Each row is a point on a tangle of strands that fork, close into loops and nearly touch. The rows are in no order.
(in the rows, 128 means zero)
Points whose rows are less than 147 apart are linked; no others are.
nafu: [125 149 119 124 148 186 144 207 102 121 129 135  73  69 138 188 142 118
 133 128 116 155 154 145 113  68 116 147 116 139 102 174 125  81 134  97
 110  90 151 107 114 122 132 127  88 153 122 120 132  92 141 151 173 165
 173  77  93 117 119]
bup: [134 142 151 100 134 181 152 165 141 159  85 132 134 147 182 118  96 108
 135  72 164 128 110 102 126  63 125 131 158 106 153 113  89  59 134 108
 128  96 136 144 139 129  87 138 156 176  30 110 147 114 143 149 112 160
 142  95 107  80  87]
kevip: [188 104 164 164 194  92 120  93 128 138 165 127 140 110 140 111  86 136
 126  89 130 178 173 161 188 105 137 134 155 133 117 146 124 145  80 112
 186 135 119 198 114 197 190 132 189 162 217  83 132  32  60 165  81 100
 105 203 178 135 134]
puru: [153 107 140 144 122 112 128 172  77 112 101 135  74 208 138 103 114 149
  70  82 157 160 146 124  90 156 152 138  93 151 121 142 138 117 111 137
 103  67 145 109 137 115 145 112 107 154 145 109 146 126 153 168 142 177
 135 130  81 133 130]
pimiv: [ 81 170 101  92 130 138 139 108 172 150 110 126 153  96 127 191 172  81
 180 187  99  93  96 139 163 103  84 165 155 104 190 140 122 121 151  89
 115 197 153 119 106 109 108 167 102  86  95 137 144 190 135 126 126 107
 133  90 113 126 114]
Zak: [155  57 136 173 144  22  99  99  87 121 156 135 135 180 100  93 130 160
 106 120 121 157 133 146 138 188 150 164 126  96 171 136 109 185  80 162
 172 146  97 157 137 191 166 126 169 135 185  81 115  68  76 154 124 126
  76 230 174 177 187]
kefib: [147 129 152 113 146 161 164 150 130 147  85 137 151 161 185 127 105 143
 139  77 159 148 104 111 112  76 130 134 133 121 156 115  74  98 145 115
 116  93 119 136 128 118 115 144 144 171  57 105 144 139 152 170 111 145
 153 121  73  86 114]
lera: [ 60 145  95 126  88 121  74 146 110  89 157 114  97 179  82 107 129  99
  80 107 130 104 133 112 110 213 100  72 150 118  98 143 152 155 110 164
  95 147 133 124 123 119 155  84 122 114 166 184 145 127 118  92 159  97
 103 116 164 172 108]
Nez: [116 190 133 123 119 176 117 188 117 123 131  84 126 124 177 118  99  94
 108  73 128  78 109 103 165  77  79  96 195  75 123 149 106  74 118 107
 107 129 127 154 146 156 117 117 173 158  84 141 150  70 112 102 118 138
 127 109 188  92  58]
tozu: [162 149 120 122 170  64 150 115 120 143 166 144 139 142 106 165 138 172
 151 200 113 172 117 168  90 167 145 148  76 142 143 168  89 199  98 111
 117 113  83 115  87 150 236 178 103 104 224 116 113 158 128 165 105  96
 100 212 124 130 182]
nefi: [ 56 200 109 101  66 165 108 140 136 105 114 112 111 135  99 106 137 106
 100 131 151  49 119  68 142 169 130  52 137 106 105 111 158 123 148 160
  93 127 133 105 146 120 105 101 132 119  87 149 149 136 130  54 152 112
 123  56 165 140  89]
ruz: [ 70 169 105 110  87 131  94 135 105  91 134 132 107 220  83 108 142 124
  73 102 152  92 118  99  98 225 117  65 112 118 116 132 151 169 122 166
  91 122 129 109 125 104 151 108 115 117 153 161 159 161 139  89 148 112
 112 102 132 157 119]
dake: [ 92 169 120 106 134 167 110 179 128 103 136  96 128 140 128 130 126 114
 125 121 140  94 108 106 123 138  91  76 155 116 129 152 113 126 140 135
  95 143 116 135 123 117 138 114 124 128 105 162 149 124 130  91 136 112
 139 103 132 103  93]
tano: [103 167 128 103 169 125 140 144 119 122 106 128 150 203 180 121 135 149
 130  70 164 118  94 125 113 131 120 121 141 118 174 146  65 161 115 118
  93 110 111 129 126 131 152 165 157 146 112 126 171 174 156 152  92 130
 137 147  82  91 117]
Dulon: [157 140 126 146 143 170 127 122 115 135 169 147 117  25  97 166 134 145
 142 156  94 125 182 154 111  88 116 117 133 164  61 155 178  96 135  95
 153  99 144  98 106 129 153 107 107 122 176 143  97  96 117 114 153 131
 150 107 156 118 134]
tid: [ 69 151  93 127 102 141  73 177 101  96 160 107  76 137  92 134 132  95
  84 116 107 105 162 102 137 181  94  80 157 114  86 159 168 119 113 141
  98 129 157  99 132 126 138  90 133 119 165 170 148  90 104  91 168 107
 120  82 176 163  93]
roluk: [ 84 147 108  90 126 120 134  79 166 152 120 137 169 145 140 161 167  88
 172 163  96  93  83 158 173 119  78 156 139 103 214 114 121 154 143 107
 110 223 138 156 102 121 142 175 132  87  90 146 145 216 131 128 107 105
 124 125 121 123 136]
Komus: [142 162 138 157 153 172 148  88 114 140 178 142 120   8 103 189 147 145
 164 162  96 133 200 174 115  41 111 140 133 176  76 165 171  91 112  63
 169  99 156  78  89 138 154 114 119 114 165 103  93 108 123 136 138 125
 138 111 142 126 155]
Nulev: [137 135 119 121 117 198 132 197 108 124 129  99  88  61 154 130 127 116
 113 110 122 109 159  99 138  67 117  97 148 112  92 144 147  57 135 120
 107  71 145 114 141 149  96  97 129 169 104 135 114  70 128  99 177 148
 148  71 166 111  92]
Putu: [162 123 141 116 173 111 128  53 159 160 149 146 187 105 141 148 135 123
 186 181  86 142 128 157 146 100 116 169 124 137 164 107 118 165 122  99
 164 194 132 160 102 138 153 168 127  76 138 117 119 167 116 145  92  99
 124 175 118 110 158]
Lem: [152 160 148 142 180 177 153  94 140 153 162 156 145  18 128 195 135 132
 174 150  98 152 166 168 132  14 118 157 132 165 108 160 135  90 112  54
 171 114 154 112  93 140 143 140 126 119 122 105 110 106 127 160 115 137
 157 117 127 101 144]
tuleg: [ 61 111 104 131  61 102 102  65 164 136 110 136 124 154  98  91 139  94
 108 125 126  93 126 117 152 166 133 122 130 116 140  78 187 121 124 156
 129 184 145 122 149 119  66 111 160 107 111 122 123 162 114  84 133 137
 105 106 167 173 114]
Mota: [107  83 107 144  94  93  94  53 158 140 164 136 141 104  95 135 133  96
 130 154  93 120 142 153 141 154 107 141 145 124 120 103 172 150 117 142
 164 188 155 121 126 127 114 121 135  84 158 149 109 131  85 106 133 105
 108 134 183 166 127]
Dal: [150  80 133 159 146  78  91  99 131 122 148 124 155 171 133  85 109 142
 113  91 128 147 125 150 147 159 125 132 143 112 132 120 123 168  89 162
 149 163 107 172 125 165 148 121 164 142 157 117 130  88  94 138 101 126
  92 193 162 156 142]
Pobuv: [127 149 138 121 172 129 132 159 136 144 117 110 143 153 186 140  98 116
 149  74 139 144 107 126 140  80  94 151 177 103 150 153  72 104 108  90
 112 131 123 159 123 141 138 155 167 159  92 124 159 103 124 169 101 143
 129 149 113  97  85]
raso: [162  63 142 182 120 104 155 129 123 135 128 147 113  87 117 133 111 126
 111 130 118 192 176 165 122  84 196 193  93 155 104 129 158 109 132 113
 174 109 145 114 129 133 139 110 134 142 154  85 108  70 121 193 136 159
 145 156 113 152 152]
tirik: [200  72 147 169 164  47 115 108  89 135 163 149 133 152  96 112 117 171
 107 150 123 174 139 155 126 165 174 156  96 127 131 144 116 174  93 155
 162 128  97 148 116 188 190 127 141 135 205  75 106  58  92 163 119 117
  90 242 161 154 185]
solog: [121 108 116 123 129 102 132  89 147 127 125 133 172 146 133 134 147 133
 155 135 116 135 108 151 126 149 122 149 126 123 171 107 116 166 121 125
 133 180 128 143 136 112 124 158 132 104 120 135 124 185 135 130 106 124
 111 161 101 132 147]
sape: [177  64 140 165 118  87 172 122 116 144 111 137 145 123 122 121 134 165
 136 156 136 178 126 160 100 114 181 188  74 156 132 107 114 137 150 132
 154 113 121 112 138 102 122 133 115 121 133  96  97 125 158 178 123 148
 137 164  85 135 180]
nifa: [ 91 151 115 102 120 126 135 138 128 119  98 128 141 172 130 134 153 137
 130 113 169 107 103 111 105 157 125 126 112 127 151 136 115 144 149 128
 114 129 129 106 138  86 122 150 124 126 106 121 146 191 155 125 111 124
 125 118  84 127 128]
vedo: [131 177 139  89 195 156 123 209  95 101 128 104 100 161 175 143 120 136
 130 111 130 130 118 106 108 129  82  75 145 136 137 162  81 138 136 106
  76  99  94 152 112 125 194 139  99 154 142 155 155 121 132 132 132 108
 172 135  97  72 102]
nozi: [166  52 144 168 124  87 125  64 145 160 117 134 164 121 151  92 115 117
 133 134  87 158 142 148 172  99 153 176 120 121 169  72 157 106 134 146
 190 188 139 165 139 160  77 136 165 106  99  96 107 130 112 151  98 132
 128 160 138 129 131]
Sek: [151 114 133 156 123 148 141  84 149 155 147 152 126  17 101 164 139 137
 149 167 104 130 160 156 123  80 141 156 122 171  75 118 177 100 139 106
 168 116 146  95 115 114  97 127  98 104 144 126  83 117 126 123 144 144
 154 103 136 125 142]
tazul: [131 160 121 119 139 195 131 205 111 122 128 101  96  57 141 171 136 106
 136 137 118 105 142 120 120  51 105 102 135 120  99 162 117  72 140 112
 107  92 145 105 118 137 110 122  90 158 106 134 109  86 135 111 175 148
 165  70 128 101 102]
mivir: [109 163 116  99  83 168 124 122 157 119 116 109 122  96 103  98 137 111
 137 155 143  69 102  90 138 157 119  62 139 127 111  95 155 127 170 159
 108 133 119 126 153 110  85 102 111 125  85 156 119 149 134  52 143 106
 142  71 139 120 115]
luvo: [ 93 178 129 103  87 194 103 164 113  98 132 106 118 141 119  80 119 127
  84 117 148  70 121  57 131 164 133  26 131 120  84 105 171 122 140 164
  90 110 118 126 149 125 113  87 118 144  94 164 143 106 127  52 152 111
 148  62 174 127 107]
bine: [203 126 150 143 160  63 156 120  95 138 158 148 136 143  94 146 134 180
 141 201 113 187 123 169  97 164 183 163  60 159 122 142 104 177 114 115
 125  99  89 119 103 158 231 149  89 122 216  97 100 129 147 167 125 120
 114 219 117 118 189]
Tuli: [152  90 133 153 120 109 114 153 105 118 125 115 117 179 136  94 111 158
  88  98 145 157 131 124  98 166 140 124 106 146 112 129 130 133 121 155
 128 100 118 131 136 127 145 106 126 148 150 126 129 119 141 156 127 151
 122 147 106 132 130]
Gozor: [128 136 128 107 157 109 133 124 126 113 133 113 151 175 155 104 132 158
 134  98 140 126  95 137 111 162 109 109 134 124 149 141  74 184 116 146
 104 136  84 142 123 126 175 144 144 141 150 141 149 170 139 139 104 117
 138 179  99 111 138]
lefe: [138  81 142 157 131 108 128  92 148 160 109 132 156 125 168 124 116 111
 140 116 114 159 126 143 157  95 136 180 135 121 156 105 124 103 124 116
 157 161 140 146 133 136  86 145 152 132  95 106 125 125 129 166  96 148
 128 148 118 124 111]
Zadin: [218  77 172 165 165  96 128 114 118 130 168 148 131 107 131 100  92 146
 111 112 121 185 164 156 152 112 165 137 125 148  92 137 137 152 102 130
 177 120 102 178 108 174 193  98 153 153 215  88 113  43  99 162 115 114
 119 200 157 135 139]
dukik: [177 116 153 131 148 152 165 112 153 161 120 145 163  49 148 152 117 131
 177 166 107 157 127 152 116  67 134 167 117 159 117 117 115 110 153  93
 159 124 124 140 123 106 107 152  99 129 104 116  98 129 134 156 120 142
 157 127  99 100 143]
Vaza: [ 26 169  86 106  49 137  96 116 145 102 123 118  95 149  72 132 159  87
 115 128 140  68 125  96 143 180 115  85 150 102 124 118 149 132 141 147
  96 146 152  94 132 117  96 111 139  99 114 142 152 150 123  71 148 106
  99  71 160 168  94]
Gatu: [ 69 135  79 136  92 139  83 137 133 112 174 120 104  92  82 154 130  89
 112 131 101  98 157 139 127 163  95 100 172 109  93 158 167 131 117 130
 120 164 160  95 128 119 124 104 141 100 166 170 125 116  90  92 168  97
 109 107 191 163  93]
dom: [151  75 140 152 121  85 109  50 159 156 150 140 155 103 114 104 126 108
 131 149  92 149 150 153 159 133 133 153 132 129 137  82 168 144 123 151
 186 194 144 156 131 150 103 126 149 100 144 117 105 125  93 123 116 121
 112 175 158 148 134]
Neb: [157 118 137 124 100 185 120 156 124 119 122 114 103  89 129  79 106 139
 111 116 141 111 121  77 120 138 136  78 129 148  73 106 162  89 146 158
 115  82 115 134 148 120  94  87 112 159  99 156 109  99 128  83 159 130
 158  79 150 110 120]
zad: [158 138 152 103  99 210 138 146 142 130 114 115 132  83 159  64  85 131
 124 104 145  98 103  71 145  93 138  75 145 122  95  90 143  74 159 155
 117  80 105 158 162 140  74  91 132 167  52 155 110 100 128  78 134 123
 152  81 175  84 108]
Rul: [120 122 135 129 111 141 137 111 144 149  83 134 156 164 150  93 117 127
 111  83 166 112 108 114 144 117 139 129 132 125 150  86 127 102 143 135
 137 124 130 123 153 120  67 143 162 139  63 108 143 156 144 124 107 153
 128 118 111 118 100]
Kigut: [154 143 162  94 144 178 176 135 129 149  66 137 168 152 178 108 117 153
 147 100 174 109  89  97 111  95 131 123 128 123 160  92  86 111 160 118
 113  87 112 138 150 109  91 146 136 166  44 117 140 189 159 134  94 136
 157  96  75  69 128]
bep: [136 153 127  98 182 137 144 169 127 113 142 113 135 134 151 160 132 142
 152 140 122 139 115 129 103 134  97 109 128 144 128 168  88 146 136 108
 100 117  99 138 104 111 194 150 104 135 154 141 141 140 136 148 127 110
 162 144  87  90 121]
kirid: [102 203 139  98 113 177 100 183  92  91 135  90 120 167 139  99 110 114
  87  99 138  74 119  69 123 150  96  43 156 117 103 129 134 113 143 145
  89 106 114 141 138 130 147 108 131 151  99 157 162 100 134  77 136 108
 139  88 154 102  85]
Geg: [124 136 131 110 123 152 161 128 132 148  77 138 154 159 146 103 142 159
 121 104 180 110 105  99 108 141 148 122  97 132 146 102 115 129 152 134
 121  90 129 113 149  98  96 144 134 152  70 112 136 182 165 125 110 136
 142 102  75 103 124]
Veba: [126 147 112 116 151  67 155 110 132 135 154 157 155 134  98 181 154 151
 167 213 118 156 115 155  85 159 133 166  81 135 158 162 102 192 109 106
 131 126 107 101  97 108 193 170  81  75 200 129 103 179 142 165 112  97
  98 198 105 141 183]
zoreg: [166 112 133 128 130 158 163 114 159 154 120 136 140  24 129 141 136 128
 164 171 104 126 128 140 130  71 130 148 126 151 100 112 150  93 156 112
 155 129 129 114 128 108  76 133  99 122 113 134  92 133 131 119 148 139
 155  89 127 103 136]
kezi: [140 146 141  98 113 200 123 152 132 107 137 105 131  72 128 103 123 133
 140 158 132  81 105  79 127 134 122  53 144 133  96 112 137 112 173 157
 107 116  99 131 157 123  91  96  96 135  96 184 109 119 133  48 142 104
 156  78 160 107 125]
Suzan: [136 169 145 107 112 187 130 168 134 141 107  97 127 128 168 109  91 106
 124  81 156  94 108  90 144  69 116 100 164  96 134 122 113  56 141 120
 117 103 129 139 144 145  90 117 150 166  49 134 138  84 129 117 123 145
 139  87 151  79  72]
mul: [ 86 161 100 119 123 118  82 179  97  84 127 121  67 207 104 128 138 120
  80 102 139 127 143 103 101 201 110 100 113 129 114 160 138 134 113 145
  93 109 158  99 136 108 155 112 106 119 168 140 157 136 138 120 155 132
 115 102 110 151 107]
nupo: [183 149 167 127 179 155 173  82 147 176 142 165 156  29 154 172 115 134
 187 155  95 167 138 165 135  19 127 182 128 167 122 120 117  91 132  67
 178 136 135 135  99 129 122 157 115 119  94  98  95 123 134 171 106 134
 162 125 106  91 149]
mar: [134 147 127 110 143 109 136  46 160 162 130 166 174  85 121 183 157 120
 191 212  80 127 115 160 137 103 106 164 109 152 164 114 143 163 126  97
 167 195 129 134  93 117 147 172  99  50 136 125 107 195 126 137 105  91
 122 144 118 125 173]
Fafin: [132 174 151  84 166 181 129 203 114 107 137  96 123 125 163 141 111 127
 133 119 143  96 105  93 108 109  89  73 156 134 120 146  93 112 148 124
  91 105  95 156 116 123 156 122 102 157 105 158 138 108 136 105 133 102
 164 111 114  73 105]
lugim: [ 91 118 101 140 103 119 113 142 140 114 115 125  94 131 102 146 151 119
 116 132 140 128 143 118 115 153 135 144 118 132 116 137 151 104 128 130
 126 127 155  90 135  96 101 120 125 116 136 133 130 134 126 131 148 141
 116  92 116 149 113]
Bar: [165 155 149 105 175 166 141 204  93 109 137 132  81 106 151 171 121 137
 133 142 115 152 141 123  84 108 105 119 113 151  98 157 113 118 155  97
 100  86 112 138 106 116 182 121  53 156 154 155 126 116 155 132 170 129
 187 105  79  88 127]
nor: [ 47 172 100  99 121 124 122 129 125 104 103 140 138 214 117 138 158 126
 110  83 171  76 100 110 122 179 117 118 117 105 172 142 103 175 126 131
 101 132 146 106 125  97 130 156 150 118 119 132 177 197 154 115 114 123
 110 115 107 137 114]
senu: [146  89 164 127  93 126 128  46 144 138 119 127 190 170 128  39 128 149
 108  99 128 117 107 118 147 165 149 107 122 125 139  51 154 168 142 192
 141 165 105 173 152 132  87 113 149 124  96 137 123 182 146  87  96 133
 117 150 147 137 159]
Sul: [132  60 132 164 122  43  85  69 106 120 149 124 157 198 123  74 135 142
 109 101 123 134 123 153 150 183 133 143 140  87 176 102 118 192  92 178
 164 174 107 180 136 186 128 123 181 129 143  92 123 100  89 131 102 135
  84 222 172 182 179]
bugof: [158  47 140 183 149  59 128 128 102 133 123 127 132 170 142 113 102 144
 106  93 143 179 155 146 139 117 170 177 117 123 154 134 111 137  99 142
 160 123 125 142 140 161 143 124 171 147 148  84 133  69 114 194 111 155
 105 192 117 151 158]
duzu: [134 108 145 142 150 123 145 127 138 150  93 124 148 154 179 130 104 126
 140  88 137 153 109 136 141  82 120 167 141 123 166 121  86 100 118 104
 135 129 134 137 129 125 109 155 155 155  72 106 147 128 132 184  98 153
 124 144  92 115 113]
lamu: [204 104 163 149 153  70 182 150  83 144 135 148 129 146 131 133 124 187
 128 169 129 208 129 182  87 130 193 191  56 164 137 136  85 164 126 109
 109  90  99 114 113 137 209 145  90 149 185  85 100 119 169 197 133 142
 139 195  89 129 193]
vari: [208  44 164 189 150  54 123 110 101 125 159 144 128 136  98  93 104 158
  91 117 133 182 163 146 154 145 181 154 126 128 112 136 149 152 103 158
 186 130 104 167 135 200 173  95 157 145 210  76 117  30  81 162 119 118
  94 225 162 158 164]
suz: [ 96 157 102 128  84 169 123 170 134 123 108 101  85  94 131 132 134  99
 112 117 129  89 134  91 150 106 125  97 151 110 101 129 131  62 132 124
 110 103 152  96 141 135  76 114 150 144  92 135 131  99 122  92 161 150
 137  65 150 127  79]
kudi: [142  56 137 187 139  92 142 146 111 124 119 135 102 127 137 141 101 128
 117  90 134 189 165 159 141  90 170 187 119 146 127 154 142 103 105 107
 165 123 148 128 129 145 133 115 160 159 149  96 140  63 116 202 128 163
 121 165 109 157 135]
sim: [179 139 171  83 123 202 154 120 134 137  90 116 155  82 165  66 107 138
 145 131 152  81  88  78 135  98 144  82 133 132 118  81 122 101 188 154
 122  84  97 167 160 131  67 105 111 157  38 167 117 147 144  68 108 123
 152  78 129  74 144]
Sasug: [ 49 150  75 111 154  88 102 155 125  93 138 123 101 182 113 179 146  97
 139 129 133 129 118 135 120 169  94 143 129 107 159 179  97 152 106 110
 111 140 154  96 114 106 151 154 136  93 158 153 163 148 129 144 137 120
 103 124 116 161 123]
dovok: [176  78 135 164 129  70 112  95 113 127 167 150 134 148  88 123 124 156
 118 170 115 159 146 153 102 177 156 153 105 137 120 136 130 175 107 145
 160 139 107 130 110 155 182 120 120 125 210 111 105 104 103 140 132 115
  90 212 157 158 162]
rotap: [123 143 130 128 141 106  94 164  68  97 100 144  69 238 130 105 118 140
  59  71 156 142 146 104  93 186 135 106 105 143 113 150 139 137 109 147
  95  84 151 114 134 125 145 112 111 143 164 131 166 123 146 138 145 164
 128 126 109 143 104]
vula: [107 134 117 119 136 116 119  87 167 142 126 120 163 131 153 143 135  98
 162 139  98 110 107 153 149 124  96 152 153 101 178 113 128 137 125 112
 123 201 135 151 120 127 117 157 145 101  99 141 147 173 122 120 106 128
 120 135 135 122 118]
gaz: [ 95 122  96 133 100 143 101 122 152 114 145 108 126 102 102 135 137 107
 129 143 117 102 131 122 133 160  98 108 148 121 103 134 156 120 129 138
 122 151 135 105 132 110 111 117 124 115 134 160 122 139 116  96 143 112
 125  96 158 147 108]
luvaf: [138  90 142 148 126 118 128 120 125 127 109 122 148 185 153  78 104 147
 108  79 156 143 108 121 114 131 153 123 125 140 142 103 119 130 119 146
 136 120 116 137 136 128 115 126 165 152 105 110 136 136 138 149 100 149
 126 142 119 116 125]
gudab: [163  94 150 168 154  74 102 104 135 126 159 124 145 129 145  87  93 130
 120  73 118 161 143 150 181 131 118 133 170 103 117 130 126 147  86 138
 165 169 118 207 126 182 156 112 179 152 184 115 146  51  69 150  99 119
  99 181 179 144 119]
zuli: [157 159 152 110 148 174 140 215  79 113 128 139  39 104 139 184 127 113
 112 120 105 149 168 135  97  93 120 137 113 147  96 159 137 101 136  96
  87  68 150 132 117 112 165 109  32 164 145 128 125  91 165 130 189 163
 203  92  79 121 131]
digov: [162  71 139 160 124 117 148 121 143 141 126 142 132  94 121 129 118 140
 132 149 129 171 141 147 115 114 159 165 106 162 106 117 145 123 138 129
 161 122 129 118 132 108 114 121 117 122 140 114  95 111 132 166 132 137
 135 145 108 136 146]
vud: [120 140 117 108 141  71 152  55 143 158 145 163 169 117 106 188 149 135
 179 221 100 141 122 166 112 130 124 178  85 135 173 129 114 195 113 105
 160 166 121 112 100 102 178 181  93  48 165 124 105 198 133 155 100  89
  92 181 113 146 184]
Pem: [ 75 145  88 127 149  96  89 183  97  77 133 124  59 189 109 168 134 107
 112 116 124 149 154 130 120 177 122 139 121 120 124 186 127 135 106 104
 104 123 168  95 123 114 143 123 114 103 179 154 163 128 134 142 152 134
  96 114 111 161 117]
mogol: [110  95 132 134  63 109 117  38 160 144 102 141 161 171 112  53 134 116
  94 109 124 107 121 121 161 156 148 120 121 122 154  51 182 141 142 179
 139 182 129 152 150 137  72 111 167 121  85 122 130 179 125  81 113 134
 113 129 160 162 134]
sobo: [ 75 183  84 109  69 173 123 167 141 118  97  92  70  76 104 134 157 101
 122 161 140  59 144  86 149 115 142  61 138 105  99 119 139  83 138 138
  85  97 148  80 143 138  67 112 119 122 100 118 120 125 137  65 167 131
 134  39 147 133  87]
vif: [163  87 131 160 136  91 120 122 128 127 152 145 122 123 106 140 124 142
 130 150 114 172 154 150 105 137 152 160 102 154 106 146 140 147 114 130
 157 129 130 122 117 123 164 125 113 129 180 117 108 102 120 164 126 131
 116 173 128 138 145]
Dira: [ 76 138  90 125 116  96 139  99 170 141 126 147 124  95  93 207 172 105
 159 180 105 136 133 155 138 126 118 188 111 129 142 145 141 127 127  98
 139 161 157  89 117  90  94 163 108  73 144 122 116 167 122 143 135 121
 104  86 111 159 137]
led: [ 40 142  83 130  66 111 104  98 153 116 112 131 106 180  83 114 142  92
  94 106 147  92 132 101 145 183 135 123 132 107 118 111 162 119 119 147
 121 149 157  90 141 115  82 114 168 106 106 125 152 150 114  91 133 142
  88  81 154 177  96]
Zoti: [114 101 124 148 122 116 140 170 109 126  84 135  84 183 126 122 120 134
  89  87 164 163 151 127  98 125 169 166  89 142 124 143 126 100 132 129
 121  82 153  90 145 101 110 132 124 143 109 103 142 119 153 178 137 174
 127 110  70 143 137]
fik: [104 109 106 137 114  77 125  89 163 138 132 139 151 122 109 166 153 121
 159 171 107 151 124 145 125 137 124 176 116 132 154 130 127 143 116 113
 151 163 146 116 121 103 111 162 115  80 134 127 117 172 124 149 114 117
 109 145 113 156 149]
Zif: [ 88 108  86 146 100 103  80  95 142 122 188 146 112 110  69 152 126  88
 128 137  98 113 150 152 131 168  98 129 162 104 102 135 166 160 103 139
 146 171 152 115 109 119 138 103 140  92 182 170 119 120  70 105 147  94
 100 138 206 176 124]
bude: [ 45 172  90  97 137 107 114 146 106  86 130 128 107 231 110 150 150 113
 118 106 147 102 107 134 111 187  94 111 121 102 162 171  96 178 109 135
  93 129 134 112 115 117 180 154 144 113 161 160 172 180 136 132 129 118
 107 142 107 149 117]
mose: [102 184 131 110 154 153 124 184 133 121 126  91 135 142 170 148 109  92
 139  99 138 108 107 119 148  92  76 121 190  92 151 157  84  92 121  89
 102 140 124 145 125 139 136 146 159 149  94 141 159  97 119 129 108 132
 128 124 141  89  75]
poro: [161 124 140 115 172 111 151 127 132 126 142 124 164 139 156 132 130 166
 157 140 129 154 107 150 108 140 127 137 123 149 144 133  83 180 128 119
 115 130  88 144 114 118 180 152 116 124 159 125 123 164 132 158 105 112
 141 183  90 108 147]
meto: [107 124 117 131  98 140 138 158 124 128  80 123  76 141 117 134 143 139
 103 117 155 139 140 107 115 125 148 140 104 141 108 131 146  83 140 134
 117  90 154  92 136  91  93 131 108 141  95 107 135 128 152 140 149 152
 130  71  81 135 113]
zivul: [132 150 121 114 102 187 132 155 142 134 123 106 117  23 130 122 138 122
 150 171 120  69 126 106 150  86 128  76 148 117  95 120 141  81 157 144
 115 103 129 100 147 137  64 106 105 144  92 158  94 114 126  58 165 127
 152  60 148 105 113]
Beno: [187 126 180  90 129 194 157  76 133 132 113 129 187  97 156  47 109 161
 144 115 135  96  84  98 148 137 139  84 146 137 120  64 123 145 188 173
 113 114  80 194 167 125  82 100 126 135  59 182 128 178 148  65  93 117
 143  99 139  95 155]
ritok: [ 49 170  77 106 110 128 125 120 169 122 123 127 110  94  94 202 174  78
 161 188 104 101 119 138 161 124  99 157 151  97 160 148 127 116 124 100
 114 163 159  85 120 103  84 161 104  60 120 136 137 169 129 110 150 111
 114  65 125 159 105]
Gak: [183  76 155 153 140  81 183 145  89 154 112 138 143 155 153 123 120 180
 126 130 139 183 120 155  90 120 188 180  72 149 164 123  76 158 120 127
 131  91 112 122 127 120 168 142 123 148 149  83 104 131 175 199 113 148
 135 187  70 126 180]
Mobat: [185  99 171 118 114 155 142  64 142 124 136 127 189 126 129  44 121 172
 125 113 134 118  86 110 132 172 141  97 127 140 108  58 144 176 173 182
 125 142  81 181 158 120  88  95 136 135  99 167 117 184 149  80  99 108
 124 137 145 119 166]
bim: [100 155  92 109  72 178 150 149 147 136  98 112  85  26 113 126 164 120
 155 178 135  71 135 100 161  79 142  88 136 112  98 115 141  66 141 138
  97  90 137  82 155 133  34 118 104 125  90 117 100 126 139  62 178 149
 140  43 127 131 101]

How many points has the smallest loop of links through each point below? Write - if it is on no loop.
tirik | 8
Zoti | 11
nupo | 7
Tuli | 12
kefib | 7
Mota | 18
mivir | 13
Dira | 7

A piece is all that can be reached along the links. How many separate loops has the piece of each point below (a circle has one, a figure eight two, a Y none), and how many tips (points with one link)?
dom | loops 4, tips 0
zoreg | loops 1, tips 0
bim | loops 1, tips 2
Dira | loops 1, tips 0
vud | loops 1, tips 2
